Each row is a point on a landscape with many valleys, with its height.
From any point a ball takes the steepest step (drop divided by distance) to one of its 3 nearest points. It stops when none of these is lower. Distance is the straight distance between rows; heights are no part of it.
zevi: [ 30  27  12   3   0  26  10   5   6   0  30   4  10  -3   4 -22  -4 -16
 -28   3  -7 -17 -13  27  -4  18  16 -22]  (h 317)
gabu: [ 11   3 -17  11  16  -4 -14   2  18 -25 -22   9   8 -19 -16  11   7   8
 -20 -25 -18  11 -20  -1  23  16  -8  26]  (h 666)
Peti: [-13   5  -5 -14   2  26  16 -20   1  -3 -15  -2  11  16  23  -4   3   1
  10   7  18  -5   5   2 -10 -19  11  -2]  (h 431)
Pubor: [-10  12 -13   0  29 -17 -26 -29  -9  -8 -31   9  -7  13   8  14  37   6
  28  -9  21  10   5  -7  14 -18 -18  -1]  (h 71)
filor: [ -6 -11  -9 -29  21  -6  14  -4  27   6  -7  24 -10   4  -1  -1  25  17
  18 -15  19   1  12  -4 -26  23   5   6]  (h 443)
zetar: [  7  10  -2   1  12 -12 -24   0  -9   7 -10   2  -2  -3  -3  23  12  -7
  29   1  17  -2  -2  14  -5 -22   7 -16]  (h 574)
muvud: [ -9   2   9 -27   0   4   3  12  37 -18  -1  12   5 -12   9 -14  24  20
  -3 -23  -3   9 -17   1   5  26 -16  35]  (h 145)
sebet: [-11 -38  15 -19 -21   8  14  -9 -20  15  33 -17  14  -6  -9  -4 -32 -15
  -9  10  -5   9  15 -14 -26   8  25 -13]  (h 250)
Pef: [-17   4 -14  27  14 -26   3   2 -26  20  -2  -1   8 -15   9  29 -16  -7
   7  -5   5   5   6  -9   3 -28 -13  24]  (h 417)
dar: [ -6  -1   7  21 -17 -22   8   3 -20   9   2 -42  28  -6   4  -2 -18   3
  19  -2 -20  16  -1  -8   8 -27  -6   2]  (h 688)
gebuf: [ 29  32 -20  20  -5 -10 -18  -1  13 -23 -34  -3   1   2 -12   6  25  -2
 -26  -4 -16   8 -19  17  16  12 -19  -9]  (h 843)
zugas: [  9  18  31  29  -6  -9  -2  12 -10   7   8 -23  10   2 -12  -3  -8 -16
   8  28 -21   8 -22  17   4 -12   4  -2]  (h 335)
karu: [ 17 -18   5 -26  -9  10 -28 -17 -29   6  12   7 -27  28 -10  -1  -2   2
 -11   3  21  -5  -8 -12 -29   3  17 -20]  (h 291)
Lub: [-15  -2   9   6  -9 -23  -4  -5 -23  17   6 -14  18  -3 -19  34 -24 -10
   9  11  -6   3  22  -7  -1 -23  15   5]  (h 357)
Falog: [-46 -29 -22  12   0  -8  38  10  16 -19   3   3   0 -17  22 -13 -19 -10
  -5   1  -1   0   9   0  20  10 -17  39]  (h 297)
kuva: [ 12 -12  32   3 -20   0 -13  -8  -3  12  19 -17  14   5 -18   4 -15  -7
   8  -2 -14  16   0 -17 -18 -14  18 -16]  (h 280)
Puni: [ -2  -4  25  -3  -5 -12 -11 -17 -22   6  -1 -15  16   1 -23  22 -10 -14
  33 -13   5  20   5 -31 -21 -16   1 -12]  (h 216)
Zofa: [ 24  -5  19 -22 -14   7 -26 -14 -11  14  24  11 -19  28   2  -9   4   0
 -19  -2  19   0  -9  13 -21  14  22 -34]  (h 333)
rabil: [ -8   5   0 -32  18   2  -1  10  38  -2   5  27  -4   7  11  13  26  16
   8 -25   5   0  12  17 -13  18  -3  13]  (h 387)
rupur: [  1  13   1 -12   8  10   2  23  18 -10   0  22   6  -7   3   0  -9 -14
 -23  -4  -9 -18 -10  33   4   1  -7   8]  (h 373)
Butel: [-16  18   0  -3   4  16  10  20   0  -1   3   1  -5   0  19  13 -22  -8
 -15  10   1 -26  -3  28  -8   1  17  -1]  (h 444)
fidis: [ 30  31  22   8 -16   7 -10   7  -3  17   2 -16  -4  30  -7 -27  39  -5
   5  36 -12   3 -22  17  17  -8   3 -23]  (h 739)
Fuge: [ 27   9  17 -10 -11 -13 -26   8 -15  10   2  -6 -29  24  -8  15  22 -12
  20 -13  22 -11  -3  28  -5  -2  15 -46]  (h 672)
vofo: [ 10   9 -13  13   7 -10   2  -9  -6 -12 -20 -20   6  -9   6 -10  12   5
  -2  16 -21  16 -17   8   4  -5 -10  -2]  (h 631)
bebu: [-12   3 -14  -7  27 -27 -11  -4  25   0 -34  26 -10  -2  -6  17  28   9
  28 -28  22  -9   7   7 -13   5   9  -4]  (h 500)
Vule: [ -3 -21  10 -16 -15  -1 -17  -6 -26  10   6   5   5  -7 -33  15 -11  -6
  21 -10  -3   6  11 -39 -29   3  10 -14]  (h 193)
sopo: [ -2  19   1  -7  13  -6  -7 -15  -3   0   1   9   4  11   9  12  24  -7
  11   7  15   2 -15   9   0  -3   0  -3]  (h 456)
Zus: [ 21  -9  21 -19 -30   7  -8 -24 -31  15  15  -9   7  22 -19  -8   8  13
   9  -1  -9  24  21 -43  -7 -13   8 -30]  (h 238)
puzog: [-31 -11   5  -4   7  12  28   5  10  -2  -1   4  -2  -8  16   7 -19  -2
 -15  14  -2 -23   0  21  -7  10   2  14]  (h 479)
Seza: [  1 -14  12 -19  -3  19  22 -13  10  -8   5   7  15   7  32  -2   5   6
 -19  -6   3   0  -8  -2   3  16  -5  22]  (h 427)
ninu: [-34 -31   9   3 -28 -13  35  11   0  22  22 -29  26  -1  21 -13 -35 -16
  -2  14  -3 -22  16   0  10   2  24   1]  (h 332)
zipop: [ -8 -12 -32  36  -3 -12  33   8  -6 -19  -8 -12   8 -25  14 -12 -20  -5
 -15  24 -13  19  -8  -1  37  -4 -19  19]  (h 947)
kuga: [ 15  13   5 -20  -1  15 -31  10  28 -14  -3  28 -17   5   3 -11  17  16
 -18 -15   0  -4 -11  25   9  13 -14  -3]  (h 477)
letum: [-15 -21  10 -27 -10  14  12  -9 -20  14   9 -19  -6  -1   7   6 -19  16
  -4   6  13   1  12 -21 -25   7   6  -8]  (h 205)
bop: [  4 -23  -6 -32  19 -12   7 -16   1   7  -2  27 -36  17  -8   1  10   0
  23 -14  22  -5  16 -26 -37  21   5  -6]  (h 493)
tamos: [-10   2  -2 -26  24   3  -1 -11  10   8   1  16 -11  11  15  -1  20  18
  20 -19  28  15  28 -25  -7  13   4   8]  (h 445)
Sono: [ -1 -11  11 -19 -12  19   0 -10  -4   5  22 -17   5   6  -4 -18 -29 -15
 -21   8  14   5   2  17 -18  16  18 -24]  (h 327)
medim: [  7  17   2 -30   8  -5 -25  11  13  -5 -18  23 -10  10   5  23  12   3
  17 -16  28 -14   6  15  -8 -12  -4 -20]  (h 567)
Zited: [  3 -27  -9 -32 -16  14  18 -11 -21  15  -4  19 -30   8 -17 -10   6  17
   5   0  -2  -3  18 -56 -39  -7  -4 -13]  (h 208)
zanob: [ 16  10 -30  36  -5  -8  -9  23  31 -24 -14  16  -4 -29  -2  14  -7   8
 -41 -19 -19 -10  -7   6  18  26 -10  14]  (h 613)
Zuvur: [-42 -18  -7  12   7  -7  23  17   5   9  11 -15  -1   3   1   5 -19  -2
  -2  24  -3 -23  15  15  11  -7   3  32]  (h 515)
poti: [  6  26   6  14 -14 -12 -27  -2  -1   6   7  -5  -4   8  -6  16  -6  -9
  10  11   7 -13   3  22  -3 -18  10 -11]  (h 638)
Roza: [-15  20 -10  30   1   0   5  23  -8   4  13  -5 -12  -9 -12   9 -28 -16
 -14  15 -10 -22 -15  30  30  -8 -13  11]  (h 792)
Lafu: [-12 -15   6 -29   1   8   1  -5 -16   8   2  15 -18   9   4  13 -14  -9
 -11  -6  26  -9  11  -9 -37  11  17 -18]  (h 274)
pava: [-13 -15 -24  -7  24  10  18 -16 -14   6 -36   2  17 -13  10  -1   9  26
  23 -23  17   4  21 -40   6 -13  -1  -6]  (h 233)
Vefuz: [ 20  19 -12  13  -2  -4 -25   2  -7 -11 -18   2   2   5  -2   7  30 -10
   1   1   7   5 -19  22  25 -16 -14 -10]  (h 711)
Laril: [-22 -17  32 -10 -21   9  14  -9 -24  19  29  -7  15   3   3 -12 -44 -25
 -12  13  -2 -12  16   8 -13  17  22  -5]  (h 290)
lapul: [ 12  13 -21  48   4 -13 -22  18  16 -33 -22  -4  -9 -17 -10  -3 -13  -6
 -27  -1 -34   1 -29  11  19  12  -7  -1]  (h 737)
Zuso: [-27   1 -24  45  23 -24 -11  21 -21  -8  -9  20 -24  -3  -9  16 -31   9
  -3   4   4  -2   4  19  12 -12 -19  35]  (h 879)
suvan: [ 18  11  26  10 -10 -18 -19 -16 -13  14   3 -19  18  18  -7  -3   5  -6
  14  11 -15  24 -22  -5  -6 -22  11 -28]  (h 302)
Navo: [  9   0   6 -18  19  -1 -23  18  20 -16 -12  24 -30  12  -9  -3  40  24
  23 -34   3   0  -4  -3  22  10 -14   4]  (h 724)
zona: [  3  -6  13 -18 -17 -10 -16 -22 -16   5  30  -7   4  12  -9   2 -23  -9
  -6   3  15  -9   6  -2 -33  11   5 -20]  (h 292)
fubo: [ -9   2 -24  31  32 -12  13 -13   0  10 -31   6   7 -15  15  25  21   6
  34 -19  25   9   4 -17  -1 -25  -1   6]  (h 410)
nel: [ 19  -9   7 -22  -9  18 -14 -26 -24  16  19  11 -24   8  -3 -13   8   4
   1   4  21  -2  13 -32 -12   5  23 -23]  (h 337)
tabe: [ 35   9  13  -1 -22 -12 -25 -18 -13  10  -8   4 -17  28  23 -29  25  19
  -4   4  15   8  14   3  17  -6  27  -6]  (h 449)
zoger: [ 14  33  -1  32  -1 -14  -7  15  -9   0   6 -22  12  -3 -19   0  -9 -16
  -6  21 -19  -7 -17  23   8 -15   0  -8]  (h 538)
Nukig: [ 15  -4  26  -9 -25 -13  -2 -21 -25  10  -1  -3  32  13 -31   6   2  -6
  16 -12 -35  25  12 -36  10 -22  -4 -24]  (h 269)
sidar: [ -3 -26  27  41 -25  -1  23   1   5  12  22 -27  37  -4 -17 -21 -24 -12
  25  15 -36  20  -1  -2  30 -24   0   4]  (h 266)
Purel: [-39 -16  -1  -7 -12 -11  49   4   4 -10   8 -16  30  -9  28 -10 -19 -32
   4  10 -11  -7   3  -5   5  -5  -7   2]  (h 364)
dufu: [ 30  36  19  31 -19  12   2  32   5  16  20 -10  -5   0 -34 -10   1 -10
 -10  19 -23 -28 -20  24  13   8   4 -17]  (h 412)
tel: [  5  12  -8   6  -5   9   1  16  17 -23  -5   4  -2 -12  -5  11  -3 -11
 -24   0 -11 -19 -21  30   1  -3 -11   4]  (h 468)
Kugi: [-21  -5  -8   6  15   1  14  -1  -7  -2  -6  -4  16 -14  16  17  -7  -4
   0  12   2  -2  12  -7  -2 -19  -3  20]  (h 552)
mal: [ 12  -3 -28  56   0 -23 -11   5 -10 -33  -9  -6 -19 -10 -15  -1 -40  -4
 -41   7 -15   0 -10  13  19   7  -8  21]  (h 934)
Gegu: [-12  -7  -3 -12  24   1  13  -4  20   6 -35  16   3  -4  -5  11  15  29
  23 -21  18  17  28 -26  -8   1  -6  21]  (h 268)
lipu: [  1  14 -11 -10  13   3 -15  35  39  -8 -12  30 -19  -7  -2  26  16   4
  10 -36   4 -11 -16  26   4   9 -13  -5]  (h 370)
Zamo: [-12   3  -3 -18   0  21  -3  32  39  -2  -3  28   1  -4   1   4   0   7
  -5 -27 -12  -5   0  28   3  26 -19  16]  (h 275)
til: [-23  10 -10   8  18  -2   5   9  -5  -3  -4 -10  -7 -16  -2  27 -16  -2
  -5  16   9  -8   2  17  -7 -14   8  28]  (h 632)
koti: [-27  -7 -14 -19   2   2  27  -8  -9   3  -1   6  -3  -7   3  21   3   3
  -9   8  17 -18  20  -5 -32   6  14   1]  (h 348)
nem: [ 26  25 -11  -9  -3 -11 -26 -18   2  -4 -18  -2  -5  12  13  -9  42   3
  12  12  17  20  -3  11  34 -17   3  -2]  (h 742)
satab: [ -4  11  37  43  -2   1  -4  19   8  17  41 -18  10   1 -31 -14 -24 -21
   5  27 -32 -11  -5  19  32   1  -2   4]  (h 464)
vadud: [-13  10 -26   7  48 -17  -2  -1   5   2 -19  18 -16 -17   1  28   2  -4
  20  -3   5  -8  -6   9  -2  -9 -17  14]  (h 860)
gab: [ 19  23 -20   3  15  -5 -30  11  13 -26 -29  22 -10  -7  -3  16  24  -3
   6 -29  11   2  -5  27  18  -4 -28 -14]  (h 531)
Rodef: [ 15 -20  24 -24 -16  23  -3 -13 -37  18  23   4 -35  12 -19  15   2 -14
   2  -6   9  18  -3 -45 -39   0   6 -11]  (h 281)
supa: [-12 -15  20  29  -8 -19  -9  12  -3  19  13 -13  28  13 -25   8 -38 -12
  10  10 -28  10  19  -4  15 -19  14   0]  (h 481)
bok: [  2 -37  16 -29 -20   8  11 -10 -32   0  19  -3  11   1 -24  -2 -12   9
  -8  -8 -23  16   5 -38 -22  -2   4 -17]  (h 212)
fef: [ -1 -14  36  35 -11  -6   8   8  20   3  46 -24  23  -2 -12   3 -19 -16
  13  23 -20   1  -2   2  12   3  11  -1]  (h 289)
zuri: [-12  -3   3   1  10 -20 -12   1 -28  12 -15   1 -12  -4 -16  29   6   6
  21  -8   9   7  -2 -30 -26 -17  -3 -13]  (h 117)
Kilir: [  7 -15  14 -14 -30  -2  21 -15  -7  -6  19 -27  24   6   9 -37 -16  -1
  -8  22  -4   8  10 -15 -10   5  12 -21]  (h 120)
Rore: [-17   1 -24  27  28 -17  18 -13 -19  -7 -15  -3  12 -34  12   5  -1   5
   9 -10  -5  20   2 -13  14 -26 -18  29]  (h 127)
pugu: [-18  14 -29  31  13 -21  -4   8  -6   2   1  -6  -7  -9  -1  10 -21  -4
   1  15 -11 -11 -18  19  15 -24 -14  20]  (h 770)
mina: [ 33  11  28 -10 -13   4 -29 -25 -14  21  16 -10 -10  33  10 -21  21  24
   5  17  18  16   2  -4 -10   8  26 -28]  (h 377)
dadal: [-30 -30  -1 -26  18  10  32  -7  -1 -10 -17 -11  15   3  20   2  -8   9
   0   1  12   2   6 -21  -9  -2   1   7]  (h 402)
kefo: [-58  -5 -15  13  12 -12  40  13   4   5 -13   5  -6 -17   8  28 -21   2
   8  14  12 -20  10  -3 -22   1   4  30]  (h 340)
fase: [ -1   6 -15   8  16  -7   1 -21 -27   8 -23 -21   9  -8  11   9   6  -3
  18  -1   7   9   5 -17   5 -36 -11  -1]  (h 528)
Nimu: [  5   5  19   4 -12   8  19   5  14   0  14 -23  18  -9  -1 -23  -1 -16
 -14  21 -19  -9  -9  15  -5  11   7 -10]  (h 239)
sep: [ 13   1   7 -10 -12 -11 -28 -27 -27  14 -12 -28   8  13   1 -13  32  19
  18   3  13   5   4 -15  17 -20  12 -17]  (h 652)
mebu: [ -3 -12  -5 -19  28  -8   5 -16  10   8 -17   8  -2 -10   3  21  15  16
  18  -7  12 -11  18 -28 -23  -3  -4  -9]  (h 93)
maro: [ -7  -2   6  37   4  -3  12  16  -6  -5  30 -26  -2  -3 -21   7 -22 -21
  -8  23  -8 -14  -9  19  11  -2  -6  19]  (h 673)
sagum: [ 26  10 -22  12 -11  -1 -15  21  14  -6 -25   2 -22 -10  -6   8   8 -12
 -11 -21  -4 -16 -10  28   7 -11 -13  -5]  (h 596)
gafak: [-15 -10 -27  20  48   3  11 -22  -7  18 -29   1  13 -12  13 -17   7  30
  24 -23  15   8  -4 -35  -2 -10 -12   6]  (h 323)
pud: [ 24  11  41  11 -16   4   1   2   6  14  18 -11  24  11  -7  -4 -14 -16
   1  32 -24  -3  -2  13  -4  -4   7 -23]  (h 132)
niteg: [  4  10 -10  12 -21   9 -15  21  18 -17 -14   3   1 -16  -7   2  -1 -14
 -36 -15 -16 -14 -17  19  15  38 -11   9]  (h 561)
repar: [ 15  11   2 -38   7  10 -23  -1  15   9   6  22 -20  21  19  -3  11  14
  -3 -13  28   2   7  19  -9  10   5 -22]  (h 620)
Loti: [  0 -42   0 -31  -9   4  27 -12 -26  -1   7  -6  17   6  -4 -17 -12  10
   0   2   6  -5  11 -29 -10   0  -3 -13]  (h 211)
zipa: [  6  14   3  14   4  22  -3   4   6   9  10  -7  -4  -3   6   4   5 -25
 -22  16  -7 -21 -12  31   1   1   4  -4]  (h 516)
veli: [-33 -13 -17  -2  -4   1  30   6  28 -21  -8   6  18 -15  13 -13   4 -12
 -17  -4 -12   4 -13   8  15  21 -13  40]  (h 267)
mut: [  1 -35  22  -4 -37   1  22  -1 -10 -10  17 -30  39  -9 -11 -14 -31  -1
   4   8 -23  22  -3 -16  13   1   4 -27]  (h 135)
vave: [-33  -9 -27  22  30 -16  23  17  -1  -4   1  12  -4 -10  10  15 -12   1
   6  -6  -1 -11   5  10   6  -9 -14  38]  (h 823)
Zuk: [ 35  31  18  17  -8  13   3   4   1  -2  12 -16  -5  10  -4 -40  18 -14
  -2  31   0 -12 -31  39   5   1  -1 -24]  (h 767)
Bopip: [ -2  22 -17   8   1   8   9  24  20 -17 -10  13 -18 -13  -9  18  -4 -19
 -12 -13 -12 -11  -7  27   1   8  -7  20]  (h 454)
Banev: [ 18 -10   3 -30  -4   4 -32 -20 -17  18  37   4 -14  22   3 -10  -7  -1
 -21   0  18  -1   7  -4 -18  18  19 -26]  (h 328)
kuf: [-27  -7 -10 -10  31  -8  13  -5  28   1 -24   2  11 -15  11  25   1  12
  19  -1   0  -9   9 -12 -24  -5  -6  17]  (h 235)
nuno: [ 17  21 -15  27   5   5  -3   8   1 -21  -5 -27  -2   1  -2 -13   1 -11
 -15  12 -17   8 -24  20   9  10 -12  -1]  (h 725)
Vamab: [ -4  12 -16  29  16  -6  -6 -15 -11  -9 -12   0  -7 -27  18   9  15   1
   3  -1  -6  10 -12  11  15 -11 -17  27]  (h 487)
Sume: [  2   9  32   5   4  10   1   5  -4  16  36 -15   5   4  -4  -7 -22 -25
  -5  16   8 -12   1  24 -10   9  19  -6]  (h 356)
Reve: [-17 -13   2  13  -1 -20   0  16 -14   1  23 -41  18 -11 -10   7 -25   0
   6  14 -12  20  -1  -3  30 -20   4   8]  (h 611)
Vupi: [ 10   8   8 -16  -3  19  -5   2  25  -2  27   9   8  23  40 -33  -5  10
 -30   2  14   3   8  12   1   3   8   3]  (h 322)
Fabin: [ 23   6  -1  -5  -6   3 -15 -13   4   2   2  22 -25  20  34 -19  14  17
   2 -11  23   5  14 -12  15   8  32   2]  (h 525)
nimi: [  3 -24  13  -2 -19   1  22 -18  -2   0  18 -19  28  -9  10 -18 -18  -1
  -5  14 -17  -4  -2  -6 -12  -7  17 -16]  (h 151)
nis: [  7  -5  35  43 -13   6  14   9   0   8  19 -31  25   2  -5 -19 -13 -10
  29  34 -31  30 -14 -12  11   3  -3 -12]  (h 148)
kati: [ -4   5 -17  -9  15  10   5  -7  10  -9 -12   4   4  -9  19   5  13   5
  -4   1  -3   5 -12   7  13  -1 -28  25]  (h 503)
Suna: [  4  -3  17 -11  -5  30  20  15  26   4  28  -6  11   8  16 -30 -10 -10
 -20  16  -1 -11  -3  19  -5  19   8  -2]  (h 293)
kal: [ -6  -6  -9  38 -15 -16  13   7 -13 -21   6 -28   6  -4  -2 -13  -7 -11
  -3  22 -25  21 -29   1  27   2 -13   4]  (h 873)
nofod: [ 31  10   8  -1  -7  -4  -1 -12 -10   1  -5 -25   3   7   3 -15  17   7
  -1  19  -1  25 -23  -5   7 -17  10  -3]  (h 426)
lon: [ -7   8  14 -24   9  21   5  12  24  -9   6  20   2   4  13  -1   3  -2
 -21 -20  -2 -20  10  25  -1  11   3   2]  (h 321)
Midom: [  0   2  -4 -32   6  14 -19 -22   1   9  -2  20 -20  24  13   5  15  18
   6 -10  25  -6  20 -22 -19  15  19   1]  (h 543)
lolob: [-33  -3 -14  17  28 -23   4   4 -26  19  -4   3 -10  -5  -4  30 -17   6
  19  12   9 -12  12 -23 -19 -19   9  11]  (h 152)
pigof: [-11 -12 -14 -25   3  19  23 -17   4   7 -21  19 -13  -3   0  -7   6  34
   6 -12  11  -9  25 -48 -10   7   9  -7]  (h 105)
vuz: [ -8  -8  -7 -16  14   8   2 -22   9  -1 -19   6  -1  10  25  -8   6  10
   1 -11  26   3  13 -20  -1   4 -15   3]  (h 298)
rok: [ 15  22 -21  46 -19  13  -9  21   3 -10 -14 -12  -6 -19 -23  -8  -6   2
 -19  -2 -19  -9 -22  15  10   8 -11  -6]  (h 832)
dato: [ 11  15 -27  25  -8  -3 -11  35  11 -14 -21  10 -21 -29 -19  13   8  -6
  -7 -37 -13  -7   3  22  16  13 -23   3]  (h 662)
Momop: [ 12  -9  12 -31  -1   6 -10   9  35  -1 -10  21 -24   9  13  -4  37  26
  25 -22  19  12   8  -3   7  16   3  24]  (h 615)
fik: [  1 -16   0 -15   2   1   3 -24 -44  13 -10   0   9  -4 -23   4   8  18
   7 -12  -2   5   6 -49 -20  -5  -8 -17]  (h 118)
gumi: [-26  12 -15   4  -2   0  26  31  19  -9  -8  26 -15 -16  -3   1  -8  -5
 -20 -14  -9 -24   3  36   5  24 -15  24]  (h 504)
rizif: [ 17   9   2 -18  -8  -8 -31 -12 -16  -2  -1  -5  -9  15   9  -2  18   8
  12   5  30  11  -2   6   6 -14  12 -18]  (h 591)
vilib: [ 25  14   3   2  -8  12  -9  -4  20 -23  -1  -8  -1  17  24 -17  27  -3
 -18  17  -9   7 -15  18  10  -5   4   4]  (h 350)
kuve: [ -9  21   8   3   0   4   1   8   3   1  23  -3   8 -15   5  -8 -23 -17
 -11  15   8 -18  10  28 -12   6  13  -3]  (h 394)
Vezoz: [ 21   7  20  -8  -1   6  -4 -14   3  10  20 -12  11  20  25 -27   6   0
 -18  30   7   0  -5  13   7 -14  15 -18]  (h 353)
mil: [ 22  24  34   9 -19   1 -14 -11   0   6  24 -16  11  13 -16 -12   7 -17
   9   9 -11   3 -13  18  -9  -8  17 -31]  (h 213)
subi: [ -2  -7  -7 -21  10 -13 -12  23  42   1  -8  42 -30  14   8  14  24  13
  20 -24  28  -5  15  16  -5  13   5   5]  (h 467)
Zute: [ 17 -32   6 -30 -29  22  18 -15 -48   4  29  27 -17  10 -11  -9 -10  27
 -10  -7 -31  14  19 -53  -3  -1  -8  -9]  (h 227)
Gater: [  4  14 -26  44  -5 -11 -10  13  -1 -21 -13   9 -14 -15 -18   3 -13   4
 -25   9 -23 -14  -6  24  17   0  -2  14]  (h 849)
velo: [-18  -3 -26  19  12  -6  13   5   4  -6  -5   2   1 -32  22   4  -3 -17
  -9  -8 -12   9 -10  -5  18   2 -23  40]  (h 582)
Vusa: [ -8  -3   1 -19   7   4  13   0 -12  -6   1 -19  22  -9  21  -4  -1   7
   7   4   1   9  -1  -9  12 -30   1   0]  (h 519)
diba: [  4 -10   3 -21 -25  17  10 -19 -12   4  15 -11  26  18  25 -28  -2  11
 -11   3  12   3   9 -35  -6  -4  16 -24]  (h 95)
lus: [  1  -9  16 -19 -17  -4 -32 -24 -25  13   5   3  -5  15 -18  14   5  -8
   8   0  24   9   5 -22 -31   0   9 -25]  (h 241)
kavo: [-14 -13   5 -19   9  11  20  19  33 -24 -10  16   6  -4   0  -2   7  -3
 -16 -12 -24   8 -11  17  12  41 -15  28]  (h 237)
lopin: [ 19  37 -14  22 -20  14  -9  41  15   3  -9  -5 -15 -18 -27 -19  -7 -13
 -24 -15  -8 -30  -1  27  20  15 -18 -11]  (h 881)
Somir: [ 16  30   9  12  -7  18   3  18   5  14  27  -1   6  -6 -17 -11 -22 -17
  -9  14  -7 -25  -5  25   4   8  22 -11]  (h 354)
kol: [ -4 -26   0 -18  -8  10  26 -10 -28   0  -4 -11  15  -8 -10  12 -11  14
   2   0  -2   8  11 -38  -9 -12   6 -19]  (h 184)
fito: [-29 -19 -22   2  29 -18  25  -2  19   9 -21  11   1 -11  -7  15  -3  16
  25 -13   7 -15  24 -29 -34  10  -2   7]  (h 209)
leger: [ -4 -18  -6 -36   4  18  12 -16  -4  13   4  12  -2   6  10 -11  -1  12
  -7   2  20   2  20 -30 -24   6   5   2]  (h 111)
keveg: [ 11 -20   4 -28  12   5 -19  -3  17   6   7  36 -30  21  26 -10  16  23
   1 -22  25   1  23 -12   0  22  24   6]  (h 614)
Guzi: [ 23   6   3 -17   2   4 -35   3  25 -18 -23  18 -16  -3 -10  -6  45  13
   9 -17  -5  22 -12  -6  22   6 -18  37]  (h 810)
Futef: [ -3 -23 -15 -12   3   2  12 -16 -40  17 -12   7  -3  -6 -26  16  14   0
  23   1  17  -5  16 -40 -54  -3  -7  -8]  (h 192)
tasu: [ 19  13 -25  32 -11 -18 -32  19  12 -33 -26  -5 -16 -25 -23  11  11   8
 -21 -48 -14  -4 -17  -1   7  32 -31  -7]  (h 700)
malef: [ -2  16  -3 -24  -1  17  -4 -12  23  -5   0  21   5  11  27 -16  16   5
 -15   3   4   3  -4   7  11  -2  -3   6]  (h 378)
Nuvus: [-33 -18 -14  -7  17  -3  39  12  19  17 -16  15  -3   4   2  14  -4   1
  20   2  13  -2  26 -10 -22   7   3  21]  (h 265)
sanu: [ -9  -2 -27  13   8  -9   9   9  19 -30  -6  -6   6 -33 -12  13  -8   1
 -15 -17 -15   8  -8   7  19  15 -27  32]  (h 617)
tik: [ 31  24  -2  20  -5  14 -14 -19   0 -18   1   2   8  28  -8 -11  17  -2
   7  24 -22   2 -26  10  10  -2   1 -11]  (h 612)
kul: [  1 -21  18 -14 -32  -1 -16  -6 -22  22  11  -4  10   5 -24  18 -31 -33
  11  -9 -19  24  11 -44 -27  -5  -2  -5]  (h 234)
podo: [ 16  19   3  -8   1  20  15   6  17 -17   3  -1   6  16   7 -40  15   0
 -26  15  -9  -3 -22  16  19  10  -4   5]  (h 154)
fufo: [-35  -3  -6  16  17 -23  -6   7 -16  -8  13   4   2 -12  -2  15 -29   8
  -5  11  -5 -16   5   9  10 -18 -17  33]  (h 751)
Fefa: [ 10   0   8 -18  -2   0 -23 -14   4  -5 -15  15 -21  16  21 -13  24  19
   5 -11  20  10  17   0  19  -7   5   2]  (h 594)
Mez: [ 13   3  -4   6  16  -8 -32   3  17 -13 -42  17 -23  -3   3   3  42   9
  26 -31  19  16 -15  12  45  10 -28   9]  (h 797)

Where does a ball stop that starts at each point below?
niteg -> muvud
sagum -> muvud
kati -> pud
tel -> muvud
dato -> muvud
Vezoz -> pud
kal -> pud

Call two points neighbours if one is among the 3 nearest of the other. Go from one point of each pair to the other, from neighbour to neighbour, staying as low as possible. Name the highest point that can't be avoided.
muvud / fik -> Purel
podo / mebu -> Suna
pud / zuri -> Nimu
